Points, in no order, along strands that fork and pass close to each other.
Two points are linked if the straight distance between their rows is under 50.8. Some points are linked to none.
rok: -10	7	14	-2	-5	-1	3	-1	-10	-11	-24	5	7	27	-3	23	-12	3	1	-8	-6	36	-23	-10	-4	10
Sibu: -12	5	23	-12	-14	-2	-1	-10	-5	-10	-15	-25	10	-16	-14	17	4	10	-11	2	17	19	-18	13	3	7
Neno: 6	-4	-4	-2	0	8	16	3	6	-7	2	-22	18	-26	24	0	5	-13	-29	0	14	-16	20	10	13	1
kefek: -21	-10	18	0	1	-23	-15	-2	19	5	6	7	-11	0	-2	-6	4	0	-4	5	-20	21	-5	-6	11	11
kure: 3	-5	-4	-6	12	6	8	-10	15	16	20	-4	-1	0	2	0	-7	18	23	-17	-14	-3	-6	9	19	0
Vip: 22	-6	-3	-2	-10	9	18	-6	-13	11	-20	-7	21	8	32	12	-5	-24	-15	-2	-5	2	27	-6	3	22
bafo: 8	-13	-1	2	-8	1	18	0	-12	-4	-22	2	16	10	27	7	2	-27	-24	15	-6	-10	28	-19	1	10
tisap: -12	17	-10	17	-2	-1	6	5	-14	-34	-9	16	-5	9	-7	15	13	-7	-22	14	19	-11	-4	-6	-16	-8
Rad: 14	-11	-12	-2	-6	0	1	-4	-20	17	-13	21	-5	36	12	9	-21	-8	9	-8	-19	23	7	-24	4	10
gigok: -35	8	17	18	4	-17	-3	12	31	5	14	13	5	2	-21	-1	25	-7	0	5	-9	2	-19	-13	-15	16
kup: 2	-7	6	-5	3	6	12	-4	15	18	0	-14	16	0	22	8	-12	-8	6	-14	-13	15	6	6	13	35
veket: 22	-7	-9	-13	-5	15	-4	-20	-17	4	2	-17	-11	-8	-5	0	-7	23	11	-9	10	-6	4	14	14	-21
Sisuk: -17	-10	10	5	-10	-11	9	-4	14	-10	-4	-10	6	1	20	11	11	-7	-30	-1	-3	2	9	-1	11	3
mal: 9	7	-18	10	9	14	10	2	-13	1	0	20	-2	27	4	7	-14	6	26	-5	-4	-12	0	-4	-9	-5
fad: 20	-5	-10	-6	-19	7	12	-14	-26	-2	-13	-3	6	12	24	17	-11	-9	-15	-2	3	16	18	-6	7	3
nul: 8	-4	-9	-3	-3	4	11	-10	8	5	8	-9	6	-4	33	10	-6	-6	-17	-11	-2	13	16	7	25	20
Doru: -5	-12	18	0	-11	1	27	-7	6	-1	-15	-16	18	15	-5	19	11	6	5	-12	-14	-16	-7	-1	-6	-10
lanu: 9	-14	10	4	-1	-3	-4	6	17	8	-5	-11	17	-6	25	-14	11	-23	-17	1	-8	-10	19	-9	0	16
vira: -9	-7	0	14	-3	-12	2	10	0	-6	-10	18	-2	17	4	-2	13	-12	-7	15	-11	-17	10	-17	-11	-7
Liv: -6	-20	8	-3	-11	-21	-12	-18	1	-6	1	-2	-24	6	-1	-4	9	12	-16	1	-14	12	0	-7	21	-20
kot: 19	0	-1	-10	-21	2	-7	-15	-21	-4	-7	-13	-3	-5	20	3	-7	-12	-24	4	6	24	15	4	7	7
gul: -2	1	-3	-2	-15	-11	-22	-3	-27	-12	-12	5	-23	3	-18	-4	6	6	-5	14	10	16	-10	-3	-7	-14
Ganom: 24	-9	-20	-12	1	10	4	-22	-17	10	5	-1	-6	10	5	7	-4	24	17	-12	-2	-5	6	4	18	-18
rilig: -6	0	-8	-2	8	0	-1	2	17	4	16	-9	-6	-16	16	-6	-7	-3	-12	-11	6	12	9	11	16	13
kosa: -9	13	-3	11	10	1	4	15	10	0	14	13	-3	6	-15	-2	2	3	20	-4	-3	-14	-10	3	-19	0
metab: 12	11	7	-10	2	16	2	3	-16	10	-4	-6	10	2	-21	-1	-16	14	40	2	3	-4	-17	10	-15	-2
Lidi: 32	0	-13	-6	-3	9	-22	-5	-30	8	-4	2	-16	-1	-5	-16	-13	-1	13	6	8	3	13	3	-7	-4
punop: -7	-1	0	11	-15	-9	11	9	-13	-13	-23	15	3	18	22	15	-2	-26	-31	16	-1	7	16	-20	-8	10
sosad: -9	-1	18	-10	-23	-3	6	-12	-13	-13	-26	-21	7	2	-5	23	3	4	-17	-2	7	23	-15	3	-2	3
feso: 10	-7	-3	-10	9	4	-5	-9	13	12	13	-21	-3	-25	7	-12	-4	4	-6	-16	4	4	8	13	25	2
Lomad: -8	12	-3	16	5	-8	-4	16	4	0	8	26	-10	15	-20	-6	9	-1	17	5	-9	-9	-13	-12	-26	0
dav: -4	9	-8	12	9	0	6	-8	-1	-37	4	9	-14	6	-13	12	11	16	-10	-2	11	-19	-11	7	2	-32
vekef: -11	6	8	-7	-7	8	5	2	8	-3	-5	-29	11	-23	-9	11	6	3	-8	-7	22	-3	-8	18	-6	6
dafer: -30	9	22	10	4	-7	3	14	26	13	13	0	18	-12	-29	-3	22	-7	8	6	1	-2	-22	-6	-19	19
fovef: -4	3	-9	11	3	-8	-17	14	7	2	5	17	-17	3	13	-11	-5	-16	-11	10	1	8	14	-7	-6	16
funam: 1	9	-21	5	18	10	-2	-11	2	-8	21	15	-19	15	2	4	-11	25	16	-16	0	1	-8	7	15	-17
das: 5	-19	0	-9	-15	-9	1	-26	-10	-3	-4	-3	-13	11	10	10	-1	13	-14	-8	-10	19	3	-4	25	-14
rabu: 25	4	0	-8	2	9	-21	2	-20	17	-10	-1	-3	-9	-4	-20	-10	-13	18	8	0	5	10	5	-13	16
Poku: 11	-2	-21	-10	12	13	7	-18	0	12	16	3	-3	12	9	11	-7	30	24	-18	-7	-1	-4	6	22	-11
fug: 10	4	-20	0	10	9	-7	8	-5	3	15	0	-15	-15	-13	-15	-5	8	16	-5	17	-21	8	14	-7	-19
pofiz: -11	-14	24	-3	3	-13	4	6	38	21	19	-7	7	-15	-10	-16	12	5	4	-2	-25	-9	-9	-1	7	-1
bonom: 8	-6	-11	2	-6	2	4	-8	-23	-4	-10	16	-8	35	2	11	-13	8	11	-9	-10	9	-5	-14	2	-15
lenat: 8	-3	1	1	-9	-11	-30	9	-15	15	-8	17	-11	6	-16	-26	6	-15	11	24	-8	5	2	-19	-24	2
Keli: -12	11	-7	13	-15	-11	3	7	-16	-25	-18	18	-8	18	9	14	4	-15	-28	13	7	11	1	-14	-12	0
Gazo: -7	-12	4	-3	-12	-19	-24	-10	-8	-8	-3	2	-24	-1	-12	-10	12	9	-13	10	-2	10	-4	-6	6	-22
Gofa: -34	4	4	22	7	-19	-5	16	32	-5	12	21	-3	8	-3	-2	22	-11	-12	5	-10	-6	-4	-13	-10	9
Leg: -8	-14	20	-7	-4	-10	-13	5	35	16	11	-11	11	-23	-11	-22	20	-2	-7	2	-10	-14	-4	-8	2	-11
dek: -5	10	21	-4	5	0	7	-3	-6	-8	-17	5	13	32	-16	19	-11	11	20	-7	-14	28	-33	-11	-6	-3
Rikel: -2	15	-12	2	7	8	-7	17	-2	3	7	2	-4	-11	-15	-8	-5	-1	16	0	17	-9	-2	11	-23	6
gurin: 4	-23	-4	4	10	-1	21	-1	9	5	8	1	7	3	5	-6	15	2	5	2	-20	-41	14	-8	15	-21
Gepat: -15	9	18	-3	8	-1	5	18	24	26	12	-7	22	-26	-27	-11	7	-5	18	4	-1	-6	-17	7	-17	18
Reb: 14	-11	15	-4	-10	-4	-25	-4	3	5	-11	-8	7	-9	26	-19	12	-21	-29	5	-3	5	18	-13	2	13
nava: 13	6	-16	-4	-10	0	-22	-3	-29	-9	-2	4	-25	-2	-8	-10	-7	5	-2	11	16	9	3	4	-8	-13
setir: 6	-12	1	4	0	-2	-10	12	12	3	-3	-4	14	-11	10	-18	15	-18	-10	10	3	-26	16	-9	-8	-4
sed: 1	-14	-10	-3	10	9	28	0	6	-9	1	-13	17	-17	25	1	8	-10	-22	3	2	-29	21	-3	20	1
Ribo: -15	17	10	-3	20	2	5	18	22	13	18	-4	12	-21	-21	-5	-9	5	25	-9	4	2	-20	16	-5	17
pevun: -3	18	-17	8	-4	10	13	8	-7	-16	5	7	1	0	26	14	-14	-13	-17	3	16	4	12	8	0	13
nas: -22	7	-11	10	9	2	15	10	-1	-36	-3	19	-6	-1	9	5	9	-11	-26	18	6	-22	7	-10	-3	-4
Nogo: -13	-12	10	7	10	-9	14	4	35	9	25	-3	-1	-3	-7	-9	15	14	4	-13	-23	-23	-6	2	11	-16
sete: 26	-2	-10	-17	6	18	-5	-15	-7	14	8	-21	-2	-22	4	-9	-11	10	5	-14	11	0	8	19	21	-2
Gude: 9	-22	-13	-2	15	7	28	-3	4	0	2	-3	15	-6	20	-3	12	-7	-6	4	-12	-38	22	-11	23	-2
beza: 3	-3	17	-11	1	11	13	-4	8	17	-9	-22	26	-5	7	10	-16	-3	19	-7	-8	13	-5	13	3	31
gofuz: -15	11	-16	19	15	-8	-11	26	20	3	15	28	-17	3	17	-12	-9	-19	-8	4	1	2	13	-6	-6	22
liso: 0	-9	3	3	-1	6	25	-12	-1	-11	-6	-8	8	10	-1	17	7	15	2	-11	-4	-25	-3	5	7	-22
Zibod: 14	-2	11	-13	-17	0	-20	-11	-11	-1	-9	-19	-3	-20	12	-9	2	-12	-30	7	8	19	10	5	4	6
lebo: 15	1	8	-6	-2	-2	-33	3	-14	15	-9	4	-3	-12	-11	-26	2	-16	7	18	0	7	4	-7	-17	10
roso: 1	4	-6	-2	-6	10	11	6	1	-10	-1	-21	10	-23	10	4	2	-6	-22	-2	24	-12	11	17	-1	-1
lika: 3	3	-5	-9	12	-1	-23	6	6	13	16	-3	-15	-31	-24	-30	1	4	12	-1	11	-10	2	8	-4	-21
mubur: 3	15	20	-6	0	1	-5	4	-17	7	-10	-1	16	-3	-34	6	-8	13	34	11	9	8	-27	10	-13	1
Foge: -11	18	-5	-8	12	3	-14	6	4	-4	14	-5	-11	-31	-14	-5	-15	8	2	-7	27	19	-9	20	2	6
karep: -2	21	22	-3	8	3	4	0	-3	-7	-10	-1	17	15	-29	17	-2	16	29	1	0	16	-38	-1	-12	-3
Geva: 12	-9	-12	8	-4	-9	-10	3	-12	6	-6	19	-17	18	9	-11	-2	-12	-1	11	-10	-1	21	-17	-3	0
muli: -3	0	3	6	-10	-16	-12	9	-14	9	-3	24	-16	17	-28	-14	9	0	19	16	-16	2	-14	-19	-22	-10
mub: -7	-13	7	0	-9	-8	-15	4	15	-1	-1	-10	7	-16	-6	-12	23	-4	-15	10	10	-20	5	-6	-6	-17
Donon: 7	21	-15	0	2	27	8	14	-11	1	-8	-7	13	6	12	10	-23	-5	17	-2	21	1	1	12	-24	23
porof: -26	-11	6	17	-7	-23	-7	9	14	-13	-6	22	-2	16	6	-2	24	-13	-21	17	-10	-8	4	-26	-7	-4
Vodup: -9	11	-8	-8	10	-5	-26	7	6	3	15	2	-20	-32	-16	-21	-4	3	-3	-2	23	12	0	12	1	-7
Finir: -12	-6	24	-7	-19	-9	5	-6	-12	-6	-30	-8	12	12	-6	21	-3	-3	-9	-1	-6	32	-15	-8	-4	12
Zanap: 0	22	-15	6	3	9	9	-8	-12	-39	6	4	-10	3	2	18	-3	13	-17	-3	22	-4	-9	13	2	-24
basez: -12	13	5	-9	18	5	0	6	17	3	15	-10	5	-23	-12	-1	-17	11	16	-14	11	11	-16	23	8	11
sedad: 9	0	18	-5	4	4	1	7	3	27	-11	-4	22	0	0	-4	-18	-15	27	5	-17	13	0	3	-10	35
mok: -1	-11	-9	5	14	-2	16	-4	19	7	23	0	-3	-1	2	-2	5	16	9	-17	-14	-26	3	6	20	-18
Tevap: 16	9	-10	2	7	18	10	4	-12	8	7	6	2	19	-11	-1	-12	17	42	-6	-5	-19	-8	4	-19	-13
Mosis: 0	4	5	-7	6	-7	-17	-7	-12	-2	3	7	-15	0	-13	-4	-17	17	18	3	-1	24	-15	9	12	-4
Dizo: 20	-11	-15	-11	-7	-1	-4	-26	-16	4	5	1	-15	6	15	4	-4	12	-8	-6	-3	16	14	-1	26	-8
sir: -1	6	3	10	7	4	15	-9	6	-25	1	-2	-1	10	-19	16	13	20	4	-9	1	-26	-17	8	-3	-32
vigit: 3	-5	-5	9	5	5	17	10	9	11	0	2	12	9	13	1	-1	-11	13	-4	-10	-19	13	0	-6	13
Mukup: -3	20	-14	8	6	8	0	-5	-4	-24	9	10	-16	14	7	11	-12	13	-5	-8	13	11	-10	8	2	-7

Follow the links from the first point to the second, and from the first to the third. Name the last point that the two ways share.
Doru / feso / Gude: Poku
Gude / bafo / feso: mok
setir / sir / feso: Poku
Nogo / Liv / beza: Ganom
kup / gul / gurin: Ganom
Zanap / kot / Neno: mok

A fork is a point with three links. Follow the links from the first point to the second and name the forks in between, in order.
Sibu / sete: mok Poku Ganom
gul / liso: Ganom Poku
dav / Lidi: Poku Ganom
feso / gurin: Ganom Poku mok
Neno / Zanap: mok Poku
Lidi / rilig: Ganom
Mukup / Nogo: Poku mok
sir / mok: Poku
karep / Nogo: mok
